Points on a hilly landscape, in no order, each with its height.
A climber steps from a point to the highest of its 3 nearest points, and stops where none of them is higher. Distance is the straight distance between rows; heights are no part of it.
j893 height 498: [155  99 152 127 187 100 124  85 123 144 144 153 132 149 116 113 185 147
 135 138 145]
j509 height 570: [123 102 142 121 146  86  91  73  95 121  97 143 126 132 121 133 155 104
 126 127  93]
j99 height 414: [169 124 146 123 120 101  98 102  84  84 115 115  97  74  40 175 121 136
 114 100 142]
j880 height 345: [105 145 110 135 146 131 159 118 161 124 106 172 114 150 147 139 180  84
 135 140 117]
j81 height 460: [187 113 103  92  88  89 122 121 120  64 130 104 173 122  41 109  86 165
 176  99  96]
j36 height 553: [168 125 145 108 192  99 141  99  98 141 146 159 149 152  84 124 178 143
 146 155 179]
j404 height 315: [141 146  99  97 111 146 173 154 123 143 130  99 138  88 172 147  82  89
 101 138  67]
j932 height 470: [176 129 128 119 121 109 103 110 110  61 138 121 107  97  44 171 124 146
 107  86 148]
j262 height 392: [162 108 188 176 172 109 130 136 116 158 124 151 121 134 129 113 148 163
 121 172 160]
j747 height 558: [178 128  99  91  85 107 119 107 132  61 149 102 151 114  47 119  95 182
 166  85 107]
j874 height 291: [140 128 162 174 189 139  70 112 111 149 143 203 161 144 109 159 110 190
 175 145 169]
j760 height 338: [142 130 187 191 156 125 136 154 104 158 119 163 142 136 137 113 109 149
 136 177 161]
j487 height 585: [162 125 101 119 111  88 112 122 147  44 159 113 124 125  70 129 112 161
 118  65 141]
j441 height 429: [122 152  85 123 125 143 135 127 135 165  78 146  97  92 177 121 153  83
 142 117 102]
j406 height 317: [106 156 119 109 124 176 145 171 132 170 115 134  67  99 169 147 176  88
 141 120 174]
j971 height 486: [134 140 108 136 135 142 155 111 151 171  78 146  89 118 172 123 173  91
 133 130 114]
j469 height 549: [ 75 139 108 203 153 163 132 154 119 203 138 146 122 145 178  91 100 152
 145 122 183]
j330 height 42: [167 125  91  85 115  96 124 137 117  98 134  82 172 133 100 101 109 110
  76 100 118]
j451 height 670: [127 101 135 116 173  79 121  62 109 119 130 158 133 162 109 120 180 127
 148 132 139]
j715 height 434: [137 135 130  99 123 143  79 120 134 104 135 123 132  90 124 161 126 128
  88 137  95]
j278 height 428: [144 146 136 143 141 140 166 104 165 189  94 139  90 148 165 125 165 107
 132 139 130]
j982 height 559: [132 147 126 129 123 166 149 140 134 196  79 126  59  95 168 122 172 108
 130 125 152]
j16 height 554: [181 131 100 115 115 108  99 117 140  54 147 117 108 106  59 142 121 152
 115  64 147]
j787 height 419: [124 138 155 224 182 129 110 151 121 150 122 210 166 166 121 138 109 158
 167 111 159]
j903 height 314: [158 129 192 175 181 127  96 110 122 143 145 177 140 150 123 139 110 188
 156 169 158]
j298 height 473: [127 150 143 219 172 128 124 149 104 159 100 207 180 158 128 119  94 139
 156 116 152]
j857 height 592: [ 69 143 127 181 131 166 138 154 107 201 121 131 109 131 182 106 104 141
 146 147 182]
j192 height 302: [142 149  94 100 119 145 158 142 130 141 121 107 129  87 173 150  75  82
 111 138  63]
j877 height 374: [148 127 197 182 161 122 143 158 111 159 123 164 131 128 131 110 126 150
 126 178 160]
j467 height 403: [110 128 139 123 152  71 103  75  92  70 138 143 122 140  91 172 127  95
 120 122 130]
j555 height 349: [134 128 163 191 176 134  88 128 120 150 138 194 157 146 119 148  99 187
 170 143 159]
j683 height 574: [ 88  67 110 100  57 123 135 188 161 116 131  41 131 118 142 111 134 111
 141 119  72]
j51 height 443: [176 109 169 138 193 105 127  91 131 155 146 157 131 145 114 125 163 173
 138 156 157]
j397 height 445: [123 140  80 134 139 139 137 114 149 154  84 149 108 115 174 123 161  86
 139 123  88]
j895 height 378: [136 160  87  87 111 167 140 126 125 149 128 126 122  67 176 153  96  93
 131 123  78]
j18 height 666: [117 157 153 160 128 169 153  94 145 199 124 151 100 161 164 113 120 157
 148 153 157]
j951 height 577: [137 153 151 124 141 155 184 118 159 166 120 166 118 159 139 140 165 114
 131 165 150]
j223 height 623: [ 76 143 143 165 125 170 153 166 104 206 117 119 101 127 176 112 112 125
 146 149 184]
j314 height 588: [ 64 148 125 156 135 175 160 171  88 206 129 125 117 131 182 113 102 127
 147 144 186]
j73 height 586: [ 81 152 114 202 147 174 130 135 135 194 137 157 121 152 173  99 109 166
 149 107 172]
j104 height 405: [174 134 169 131 196 134 103 107 109 162 155 165 152 149  96 143 130 181
 151 165 177]
j31 height 488: [128 149  92 117 124 161 132 144 139 167  77 130  84  85 176 119 172 102
 141 112 122]
j167 height 560: [ 78 153 155 113 129 179 160 168  96 190 129 127  89 133 176 145 132  97
 147 148 188]
j493 height 307: [143 143 176 189 155 129 139 156  89 155 108 170 157 146 133 118  91 150
 137 181 153]
j560 height 612: [144 115 116 134  78  82 121 112 146  51 166  86 117 140  88  91  96 172
 141  89 121]
j316 height 435: [146 130 176 144 145 144 173 154 122 141 109 158 139 132 125 126 160 117
 118 178 162]
j603 height 113: [159 130 115 134 141  73 108 116 117  72 146 110 112 145  93 151  97  97
  81  95 133]
j707 height 456: [ 62 150 130 109 146 191 157 157 100 213 150 141 136 160 192 130 116 104
 176 140 171]
j882 height 528: [150  96 179 158 157 118 130 138 118 142 102 149 125 119 127 109 178 146
 114 147 154]
j213 height 269: [130 117  94  63  79 116 136 135 128  91 150  67 176 148  98  89 128 127
 107 104 117]
j157 height 593: [125  90 141 136 152  91  99  69 110 127 100 153 133 120 118 115 178 130
 133 133 107]
j283 height 522: [132 176 155 152 145 160 160 143  92 167 110 186 176 152 137 120 101 154
 151 162 158]
j681 height 401: [108 149 150 142 122 174 151 158 117 203 100 123  62 108 170 128 148 102
 131 133 172]
j484 height 545: [122 130 149 119 142  90 110  86  86  62 135 143 106 119  69 183 120 102
 118 116 146]
j483 height 272: [102 133 112 144 131 129 122 128 161  97 134 144 117 110 156 175 118  87
 114 149  85]
j883 height 527: [131 101 105  97 104 135 116 140 190 107 172  71 141 125 138 128 132 152
  86 111 103]
j854 height 387: [107 137 128 130 141 136 157 135 155 119 107 175 130 137 141 156 184  96
 128 154 130]
j755 height 543: [128  86 149 141 150 115 106 124 111 130  90 150 128 101 127 109 202 134
 125 138 124]
j233 height 676: [109 148 152 167 136 163 156 106 135 208 117 130  80 147 169 120 121 146
 140 154 159]
j618 height 618: [ 94 146 154 142 123 179 148 161  94 202 117 126  89 123 174 127 128 115
 145 153 185]
j32 height 389: [114 154 128 112 123 176 143 167 128 176 102 126  60  98 167 130 169  92
 132 126 175]
j187 height 678: [ 98 103 110  67  69 117 115 105 170 107 160  46 132 166 128 100 132 128
 139 118  91]
j730 height 634: [130  95 140 127 158  82 104  68 111 134 118 148 130 145 124 109 185 134
 140 131 119]
j179 height 442: [166 129 114  82 122 137  98 119 138 115 148  97 159 108 118 134 131 134
  63 116 107]
j258 height 609: [121  89  90  87  90 128 114 133 181 104 169  60 143 142 131 111 139 150
 108 107  96]
j961 height 198: [152 133 141 128 134  83 107 101 110  55 146 126 104 132  74 178 107 109
  97 103 145]
j236 height 474: [137 119 141 119 137 102  79  79  86 118  96 128 134 110 125 131 125  99
 105 124  87]
j500 height 504: [124 112 142 126 139 107  76  88  91 123  94 137 138 105 132 129 156 105
 111 129  91]
j657 height 251: [122 125 155 213 191 139  89 147 123 148 127 225 166 148  89 163 128 166
 170 103 169]
j155 height 177: [148 113  89 117 106  78 124 143 121  67 138  86 150 151  96  91  94 120
  99 101 121]
j891 height 476: [192 128 125 123 122 101 104 105 102  75 122 114 114  84  40 166 127 145
 110  78 145]
j42 height 447: [113 110 146 119 136 119  76 108 103 117  92 145 136  86 123 133 165 123
 116 128 105]
j563 height 611: [110 183 111 161 152 190 125 114 135 187 129 195 169 144 137 115 119 172
 156 107 173]
j110 height 431: [135 128 129  94 124 153  87 123 146 106 159 114 137  96 131 171 115 125
  77 137 102]
j527 height 551: [ 60 154 133 135 128 175 152 173  97 209 129 135 121 137 174 116 114 114
 154 149 184]
j30 height 652: [ 92 139 152 166 126 171 145 141 110 208 110 124  83 126 179 115 122 141
 136 151 172]
j926 height 557: [ 75 148 116 187 138 166 142 167 103 203 126 143 126 135 182  94 107 133
 151 128 182]
j139 height 509: [148 132 150 123 131  99 100 108  89  72 136 126  99  98  61 186 124 121
 106 111 158]
j833 height 438: [132 176 167 130 135 171 172 122 125 174 125 176 154 154 134 125 117 140
 136 181 156]
j112 height 674: [145 118 124 119  80  95 118 102 142  53 164  81 113 135  73  94  96 180
 161  95 110]
j912 height 394: [129 159  84 106 117 153 140 126 122 152 107 126 123  81 174 141  98  94
 131 130  72]
j56 height 399: [108 159  77  97 112 174 132 130 133 144 117 135 102  58 189 142 127 107
 152 107  90]
j464 height 667: [ 91 114 123  58  58 121 114 108 158  96 153  46 123 171 107 107 121 103
 142 129  90]
j719 height 454: [143 123 135 119 148  73  94  86  99  99 121 126 119 145 101 149 107  87
  96 114 100]
j701 height 698: [110 115 135 110 163  74 119  66  92 100 125 160 129 156  99 143 161 112
 138 131 132]
j606 height 357: [130 131 159 212 172 122 113 151 113 135 125 188 163 146 131 134  95 163
 162 145 154]
j130 height 714: [147 117 123 111  77 100 119  99 149  56 167  93 127 129  67  97  98 184
 159  92 108]
j309 height 452: [120 103 152 141 139 127 133 156 118 112  93 163 128 104 130 128 197 121
 122 145 146]
j817 height 316: [140 125 180 197 177 125  97 127 125 149 150 176 138 148 130 145  99 186
 157 163 153]
j531 height 274: [112 143  94 133 130 115 141 130 141 120 109 131 121 112 179 156  92  83
 115 140  65]
j931 height 323: [141 136  95 117 126 125 161 155 136 137 128 101 126 100 166 154  76  81
  99 141  65]
j80 height 433: [133  94  96  95  93 134 190 195 154 127 145  65 139 112 154 135 110  99
 102 110  82]
j308 height 263: [ 84 136 102 131 136 125 128 121 151  95 126 165 116 122 155 163 139  86
 125 147  93]
j507 height 289: [ 86 132 118 130 139 134 120 134 150  90 119 167 121 114 141 171 158 107
 126 148 106]
j682 height 463: [150 126 135 106 135 107  75  94  92 119 100 121 136 104 110 138 114 102
  87 118  96]
j214 height 383: [102 124 132 113 127 146  94 124 133  95 123 150 136  86 130 162 149 113
 111 146 105]
j609 height 421: [109 123 138 131 142 138 143 145 138 113 100 167 130 115 130 143 201 111
 121 154 142]
j491 height 519: [132 157 132 191 157 142 136 150  97 164  96 206 185 154 126 107  87 140
 156 127 153]
j654 height 448: [118 156  81 114 126 169 123 131 133 164  90 148  91  71 177 127 166  96
 152 105 108]
j117 height 589: [161 120 105 127 102  86 114 126 145  42 167 100 114 132  71 118 109 168
 120  76 130]
j940 height 415: [102 113 135 125 125 135 103 131 123  98 102 156 131  94 133 146 179 119
 113 145 111]
j985 height 416: [175 118 185 150 189 113 104 105 128 155 152 159 123 149 117 138 145 182
 141 167 170]
j37 height 436: [ 97 149 148 122 122 185 154 169 114 187 105 125  71 110 166 139 150  98
 129 144 185]
j33 height 327: [153 118 191 194 171 123 122 148 113 151 119 159 126 136 136 120 108 171
 134 168 151]
j59 height 76: [174 127 103  96 123  98 115 132 116 101 128  92 154 131 103 107 101 110
  69  97 116]
j191 height 493: [135 160 128 188 165 152 132 146 100 176  93 210 190 156 123 109 105 141
 157 102 157]
j485 height 702: [ 97  99 127  63  60 116 111 105 164 113 154  41 126 168 120  99 121 113
 144 125  80]
j954 height 328: [152 132  99  85 111 149 175 160 131 136 134  84 140  98 158 154  93  92
  97 131  72]
j917 height 521: [193 128 118 117 117 109 103 110 123  62 133 114 110  95  54 157 125 158
 108  71 140]
j933 height 461: [117 103 134 131  66  80 121 134 120  59 137  65 124 135  90  75  85 144
 135 103 116]
j608 height 449: [128 124 143 113 131 122  66 101 102 117 105 131 135  91 125 143 131 109
  98 135  92]
j426 height 546: [120  99 143 127 149  97  85  83 105 122 103 140 130 111 129 125 171 118
 123 129  95]
j653 height 418: [152 126 116  91 127 144  90 126 162 104 163  96 145 106 124 154 117 136
  69 122 105]
j968 height 640: [138  87 147 144 168  96 111  86 120 141 108 146 127 123 135 111 194 139
 130 125 126]
j11 height 594: [124 183 125 149 140 183 137 118 116 176 121 193 174 148 131 110 110 163
 157 131 163]
j480 height 88: [141 116  87  89  99 101 132 144 113  93 134  82 172 145  93  88 114 117
  93  94 117]
j351 height 301: [134 111 112 129 119 129 123 149 174 111 162  91 112 115 156 154  96 128
  74 132  92]
j955 height 295: [107 130  96 137 136 122 145 117 154 126 106 151 109 132 170 151 135  84
 137 143  80]
j307 height 490: [132 147 146 203 159 137 126 149  94 158 104 191 174 142 135 114  83 146
 158 149 150]
j12 height 495: [125 153 148 205 169 134 131 155  97 158 106 200 181 153 134 111  90 143
 161 141 152]
j913 height 658: [113 121 134 114 160  86 140  97  69  91 133 162 139 125  80 129 174 121
 159 141 179]
j781 height 455: [109  70  98 119  81 122 141 187 169 118 145  54 132 123 158 118 132 122
 104 107  95]
j575 height 607: [137 160 167 121 140 160 182 119 134 165 114 166 134 155 128 142 148 123
 129 174 156]
j905 height 518: [161  96 165 150 174  97 121  98 131 148 118 150 119 136 130 104 186 160
 131 146 149]
j188 height 515: [132 114  87  61 103 129 119 126 159 107 172  69 164 139 117 116 132 146
  97 104 107]
j468 height 608: [107 108 105  60  78 124 119 111 159 106 162  68 151 160 116 103 139 148
 117 105  92]
j453 height 430: [123  74  98 117 102 114 141 170 183 113 157  51 125 121 150 117 131 136
  95 105  88]
j168 height 409: [119 159  83  96 120 159 139 126 128 142 103 134 106  66 178 135 126  92
 149 115  79]
j969 height 441: [159 104 180 177 158 120 143 145 109 152 113 151 127 123 135 117 149 153
 119 172 153]
j616 height 400: [144 114 107 101 123 139 103 134 179 105 176  96 134 113 130 155 122 137
  67 123 100]
j664 height 459: [164 131 128 106 143  88  91 100 102 116 114 109 136 126 114 137 105  95
  83 107  99]
j505 height 539: [139 112 106 135  88  82 119 126 143  44 165  84 121 138  93  99  95 161
 125  83 127]
j195 height 525: [ 94  73 109 103  69 124 153 203 159 107 127  46 124 113 148 116 129 109
 133 111  79]
j6 height 450: [138 127 167 142 145 136 157 163 122 134 109 161 137 118 123 121 182 123
 120 168 155]
j637 height 174: [144 122  88  63 102 128 125 130 131  99 152  86 179 139  94  93 130 130
  93  96 122]
j227 height 550: [137 162 164 128 141 158 187 141 127 160 119 165 136 152 132 134 147 126
 132 175 157]
j873 height 361: [ 92 124 130 119 133 141 110 139 130  94 104 163 132  97 130 158 179 114
 129 145 121]
j948 height 96: [165 123 108 134 129  77 116 131 124  77 143  97 133 148  97 117 100 108
  78  85 129]
j999 height 446: [116 113 129 117  59  90 136 148 108  64 136  64 135 138  92  72  97 132
 122 115 119]
j794 height 506: [ 87 161 153 112 136 185 154 163 109 193 123 124  75 127 176 151 146  86
 147 144 185]
j850 height 305: [106 123 135  71  42 110 134 141 116  66 135  63 141 144  86  84  96  99
 126 131 123]
j154 height 386: [139 149 137 134 143 146 172  97 164 173 108 148  91 155 152 134 171 110
 130 149 137]
j75 height 477: [119 147 116 118 124 174 137 158 133 176  91 126  71  86 167 134 180  99
 132 110 150]
j578 height 479: [201 117  92 109 107  88 129 118 114  71 114 110 166 112  34 114  96 166
 157  87 101]
j758 height 423: [116 126 141 105 123 142  74 119 118 101 127 136 134  88 128 158 137 126
 101 140 104]
j421 height 347: [124 152 123 126 145 138 165 113 163 145 101 162 101 156 154 141 185  92
 135 140 131]
j579 height 384: [123 149  81 109 122 141 138 124 122 145 105 133 120  82 184 140 104  85
 128 130  66]
j634 height 633: [102  85 101  95  80 119 123 128 178 108 160  52 129 147 139 107 135 147
 116 110  85]
j757 height 410: [ 98 159 140 107 140 177 155 170 127 180 128 124  65 121 167 157 165  81
 142 131 180]
j297 height 422: [120 141 141 129 139 143 173 135 155 124 111 173 119 149 131 146 195  98
 127 160 138]
j709 height 671: [ 93 141 145 174 131 163 141 122 119 205 119 138  88 128 174 103 108 146
 142 150 163]
j594 height 303: [154 119 187 186 180 122 112 129 125 156 145 164 130 144 132 130 118 173
 145 165 160]
j140 height 453: [113 104 119 126  70  81 136 147 114  64 133  68 135 135  94  68  93 129
 128 109 117]
j456 height 304: [110 120 105  56  71 123 130 127 128  85 144  66 168 157 100  90 119 121
 126 116 111]
j414 height 425: [129  78 103 127 104 116 152 177 174 114 149  59 128 119 152 122 117 123
  87 114  92]
j950 height 523: [ 64 151 109 153 146 177 151 181  88 209 129 140 152 145 176 107 112 120
 153 137 185]
j566 height 355: [131 129 146 119 139  79 105  89  91  63 143 129 106 134  84 179 104 101
 107 117 135]
j433 height 432: [122 145  78 121 129 130 135 118 138 143  86 149 114 103 170 128 140  83
 135 125  76]
j363 height 653: [111 119 145 113 139  94 111  84  73  70 137 157 118 114  71 172 135 109
 138 121 151]
j511 height 360: [165 134 167 154 187 141  83 104 111 159 146 178 153 144 106 152 108 197
 176 162 165]
j523 height 85: [174 122 110 113 139  82 114 124 107 102 131  95 146 142 108 116  97  93
  68  97 116]
j936 height 494: [130  99 112 126  77  77 132 136 126  50 149  77 127 139  92  75  91 140
 127 103 117]
j651 height 388: [125 149 130 123 146 146 172 128 165 139 105 173 114 154 138 144 183  95
 123 154 138]
j848 height 475: [124 147 158 122 139 149 177 140 144 140 111 175 136 150 123 138 180 111
 122 170 152]
j728 height 290: [ 88 132 115 132 135 134 114 129 148  91 135 147 123 112 155 178 122 102
 111 154  94]
j381 height 440: [140 130 136 101 131 132  72 110 108 117 117 123 147  86 119 156 129 115
  86 132  92]
j334 height 427: [157 119 106  85 118 143 104 124 167 107 168  87 145 111 116 141 128 138
  69 123 108]
j777 height 411: [137  94 105 114 115 125 126 146 187 114 180  74 128 123 143 140 114 134
  70 116  91]
j551 height 298: [ 98 118 111  46  58 118 130 117 135  78 148  56 157 159  93  93 114 119
 134 130 104]
j815 height 404: [145 130 177 150 151 142 167 162 110 144 107 165 137 127 121 119 143 131
 117 183 162]
j48 height 485: [142 160 175 141 145 159 172 141 110 164 118 175 151 143 131 123 131 135
 129 181 160]
j822 height 444: [128 143 141 219 183 131 121 149 120 160 108 217 167 169 123 127 105 136
 158  98 157]
j196 height 413: [123 179 154 138 136 174 156 106 118 177 128 181 157 154 136 117 113 154
 151 161 156]
j424 height 491: [ 68 154 112 127 152 189 159 173 100 213 149 141 157 154 181 121 120 113
 166 127 180]
j784 height 496: [138 157 172 134 141 149 180 140 121 153 112 176 147 137 130 127 148 124
 125 178 154]
j530 height 575: [130 183 123 164 149 190 128 128 115 191 107 205 181 150 129 103 115 158
 160 101 163]
j549 height 552: [ 80 146 119 198 144 166 141 154 122 201 130 149 117 147 180 102 104 151
 150 130 178]
j980 height 644: [105 159 130 178 134 174 143  95 134 194 131 153 108 151 162 111 112 169
 150 144 159]
j528 height 511: [ 70 154 150 102 140 180 161 162 102 203 144 130 101 146 172 152 129  92
 155 151 179]
j442 height 451: [168 143 122  76 128 129  84 124 118 119 134 102 152 103 113 136 117 119
  67 115 101]
j862 height 646: [122 115 129 105 178  84 133  85  89 104 139 165 142 147  86 130 177 122
 156 144 160]
j925 height 356: [ 95 131 122 124 138 130 144 133 151 106 105 177 124 134 146 158 184  90
 129 147 119]
j121 height 370: [139 101 103 130 119 116 155 175 164 117 146  75 125 115 163 140  98 104
  82 122  92]
j663 height 437: [152 116  96  72 107 139 112 123 157 107 158  83 159 124 116 127 134 146
  85 104 104]
j176 height 402: [136  93  99 125 103 114 169 187 166 116 148  65 126 115 160 133 111 106
  88 121  87]
j84 height 598: [133 138 139 141 125 163 148 136 134 202  88 126  72 111 165 115 165 108
 129 128 149]
j538 height 426: [142 111 101 141 103  71 121 137 143  52 153  90 135 142  94  98  97 140
 110  80 133]
j321 height 668: [105 115 133 112 152  84 125  89  61  79 131 151 124 113  68 148 158 123
 147 140 164]
j412 height 354: [159 119 101 139 116  80 116 132 135  56 161 101 128 138  92 120 109 145
  99  78 140]
j884 height 542: [133 143 113 138 124 154 148 139 139 181  73 134  74  95 171 118 170 103
 130 124 128]
j765 height 393: [172 107 188 173 181 115 114 114 124 158 136 157 116 143 129 120 147 172
 129 167 154]
j769 height 645: [105 168 141 155 138 173 151  95 141 193 135 161 126 159 161 114 111 172
 152 151 156]
j255 height 408: [108 158  94 107 122 178 134 149 137 153 106 140  66  78 174 140 175  97
 144  99 146]
j699 height 319: [114 147  99 138 143 133 149 111 167 135  98 165 106 143 160 144 169  83
 136 132  99]
j482 height 648: [127 145 159 158 128 160 152 111 142 206 103 124  71 131 171 115 138 127
 134 147 148]
j678 height 497: [212 118 110 108 118 102 104 117 113  84 112 112 135  91  36 147 123 160
 134  71 122]
j901 height 471: [176 123 114  92  83  94 132 116 113  63 133 102 169 129  38 102  91 167
 182 103 104]
j359 height 439: [127  83  95 118 103 112 122 147 192 116 164  60 128 129 146 116 134 152
 105 110  85]
j749 height 369: [142 120  98 122 115 123 170 181 147 125 144  79 134 105 158 139  90  90
  85 130  82]
j754 height 694: [140 163 162 125 132 166 180 104 144 176 119 164 124 161 142 134 142 134
 131 173 151]
j930 height 622: [ 97  74 105 100  70 110 120 167 165 116 139  38 122 126 154 111 130 132
 126 108  78]
j894 height 395: [117 119 104 100  77  89 137 155 118  78 130  70 155 135  93  75 101 115
 115 108 116]
j558 height 564: [ 95  91 142  78  47 123  90 162 158 120 120  18 102 117 133 107 117  97
 148 128  67]
j723 height 424: [113 133 128 114 121 146  81 121 141  91 140 138 133  91 131 175 125 123
 100 143  99]
j133 height 481: [110  99 146 128 134 126  94 128 112 113  93 159 137  87 133 129 176 119
 124 142 111]
j724 height 39: [154 117  95 111 115  77 130 148 118  79 141  91 145 138  98 100  97 107
  83  91 122]
j869 height 417: [128 152  81 119 121 142 135 125 133 152  90 144 109  80 181 134 133  94
 147 112  86]
j242 height 478: [138 107 163 154 145 136 138 153 123 132  98 153 129 105 126 119 187 134
 118 161 152]
j820 height 544: [129 124 141 126 156  77 102  70  90  96 125 141 118 147 105 153 124  96
 124 120 108]
j391 height 596: [ 88  79 133  83  51 123  99 173 153 121 126  29 101 117 140 115 119 100
 153 118  63]
j744 height 334: [ 88 131 129 121 125 141  99 130 135  87 128 156 129 106 143 170 150 106
 114 148  99]
j184 height 627: [ 95  76 117  93  76 114 117 127 171 114 152  42 127 146 142 102 127 132
 134 108  83]
j710 height 620: [130 160 158 151 133 155 170  93 151 198 116 139  91 152 163 128 139 137
 135 149 150]
j807 height 606: [145 109 136 107 185  84 148  94  92 118 136 161 157 148  88 132 182 139
 154 150 187]
j841 height 344: [150 126  94 106 114 133 168 161 144 132 136  91 128 102 163 154  84  86
  93 138  73]
j39 height 297: [129 137 100 127 126 125 147 143 138 123 125 116 120 110 172 154  79  88
 103 140  71]
j164 height 257: [ 98 142 102 131 133 117 129 125 150 100 122 145 113 115 171 166 106  80
 116 147  73]
j521 height 140: [155 137 125 129 134  87 108 109 117  65 156 122  99 135  80 162 111 104
  89  97 143]
j136 height 420: [175 126 168 123 199 120 114  92 127 157 156 159 140 158 105 137 154 175
 143 163 174]
j60 height 621: [166 122 137  88  66 102 128  93 135  59 161  90 139 138  56 103  92 175
 177 112 100]
j452 height 548: [165 114 150 110 198  97 134  86 112 137 151 160 146 152 104 122 182 150
 144 152 170]
j356 height 625: [125 124 145 115 133 101 108  92  75  74 130 135 103  95  64 179 127 118
 127 116 147]
j166 height 547: [127 172 140 170 150 158 145 142  97 172  96 199 178 148 137 108  95 148
 154 144 154]
j734 height 458: [114  79  99 107  85 126 176 201 158 114 131  53 139 122 162 130 129 113
 107 110  86]
j253 height 624: [100 174 111 179 144 183 125 115 140 187 145 175 141 148 151 114 114 174
 155 109 174]
j902 height 657: [ 94  87 123  82  64 120 100 123 166 118 136  34 107 143 135  98 119 113
 146 121  72]
j506 height 250: [103 138 109 135 135 110 128 134 152 100 135 128 113 117 165 170  93  91
 108 140  76]
j365 height 683: [106 120 138 111 153  74 118  70  87  88 129 157 124 141  86 156 160 115
 141 128 142]
j287 height 610: [171 125 101 115 106  96 109 120 143  54 157 108 126 121  59 128 114 174
 137  68 128]
j101 height 632: [130 144 153 156 127 164 151 117 134 215  93 112  65 125 162 117 147 123
 131 144 155]
j577 height 643: [ 96  79 119  96  64 114 107 141 163 116 138  36 116 126 142 104 124 123
 144 117  74]
j786 height 300: [130 129 160 193 183 138  82 127 121 148 140 215 165 149 110 162 115 187
 180 127 159]
j228 height 649: [106  93 101  82  76 122 109 112 175 114 159  58 134 154 138 106 138 148
 120 112  83]
j270 height 502: [198 123  92  95  97  97 116 122 115  66 126 113 163 108  42 115 101 174
 163  78 109]
j194 height 457: [172 129 123 100 137 107  90 117 105 112 117 101 145 123 108 131 105  95
  71 122 101]
j465 height 656: [157 114 101 112  95  98 112 114 147  43 161 109 130 123  59 111 106 187
 146  79 125]
j979 height 412: [178 113 126  89  89  93 137 120 114  60 134  91 170 129  32 109  79 159
 187 123  93]
j617 height 385: [127 128 156 212 181 132  96 147 123 139 139 205 152 157 132 145 105 177
 168 137 161]
j338 height 569: [131 106 117 138  75  77 118 111 141  53 161  87 119 130  80  86  90 167
 141 100 119]
j45 height 576: [127 177 129 164 149 180 132 132 102 176 103 207 182 146 124 109 112 151
 155 117 166]
j660 height 235: [122 120 119 125 123 139 108 138 175  96 161 122 118 110 147 175  99 109
  81 145  92]
j141 height 650: [117 111 141 125 162  71 109  68  90 104 119 145 127 143 114 135 146 110
 134 126 113]
j70 height 587: [142  85 158 155 165 106 116 119 123 140 105 149 125 117 131 105 191 141
 126 137 139]
j648 height 534: [131 101 144 129  65  92 120 109 140  56 151  75 104 137  84  86  86 164
 150 106 109]
j473 height 480: [112  75  97 102  72 126 159 193 161 118 133  57 134 122 149 121 124 114
 114 117  85]
j593 height 601: [113 186 132 155 139 184 136 105 132 188 129 189 158 152 148 114 108 176
 160 131 160]
j604 height 636: [102 159 128 165 143 175 137 103 140 191 139 172 131 155 162 114 115 169
 152 133 168]
j984 height 692: [110 148 153 170 125 166 145 107 134 204 117 134  89 142 175 108 115 151
 148 150 152]
j809 height 526: [194 129 101 105 106 102 105 119 123  63 140 115 132  96  48 150 115 166
 123  65 133]
j559 height 223: [115 130 104 143 130 126 121 145 155 105 149 117 117 116 166 166  90  85
  94 155  76]
j197 height 626: [130 162 156 139 132 170 160  91 143 184 129 159 115 168 157 126 126 146
 143 166 155]
j335 height 555: [ 65 140 120 143 133 184 156 176  82 206 139 138 131 139 183 113 110 117
 158 140 186]
j395 height 675: [101 102 139  72  62 115 104 112 171 120 143  29 103 154 122 104 109 102
 141 126  72]
j650 height 329: [108 115 106  68  59 109 139 141 112  80 138  67 166 152  92  84 115 117
 122 121 113]
j444 height 602: [ 86 160 116 199 150 168 123 131 137 194 144 165 123 150 170 103 111 166
 146 114 177]
j858 height 121: [161 121 118 126 131  87 112 117 130  57 157 109 107 141  81 153 107 124
  89  87 143]

Two climbers start at each pair of points below. Name the first point that both come to, or write never.
j521 and j523 => never
j815 and j48 => j575
j760 and j262 => j969
j139 and j678 => never
j883 and j634 => j228

Where does a climber stop that starts at each point below?
j487 => j130
j603 => j701
j166 => j984
j51 => j701
j724 => j130
j467 => j701
j609 => j968
j36 => j701
j59 => j968
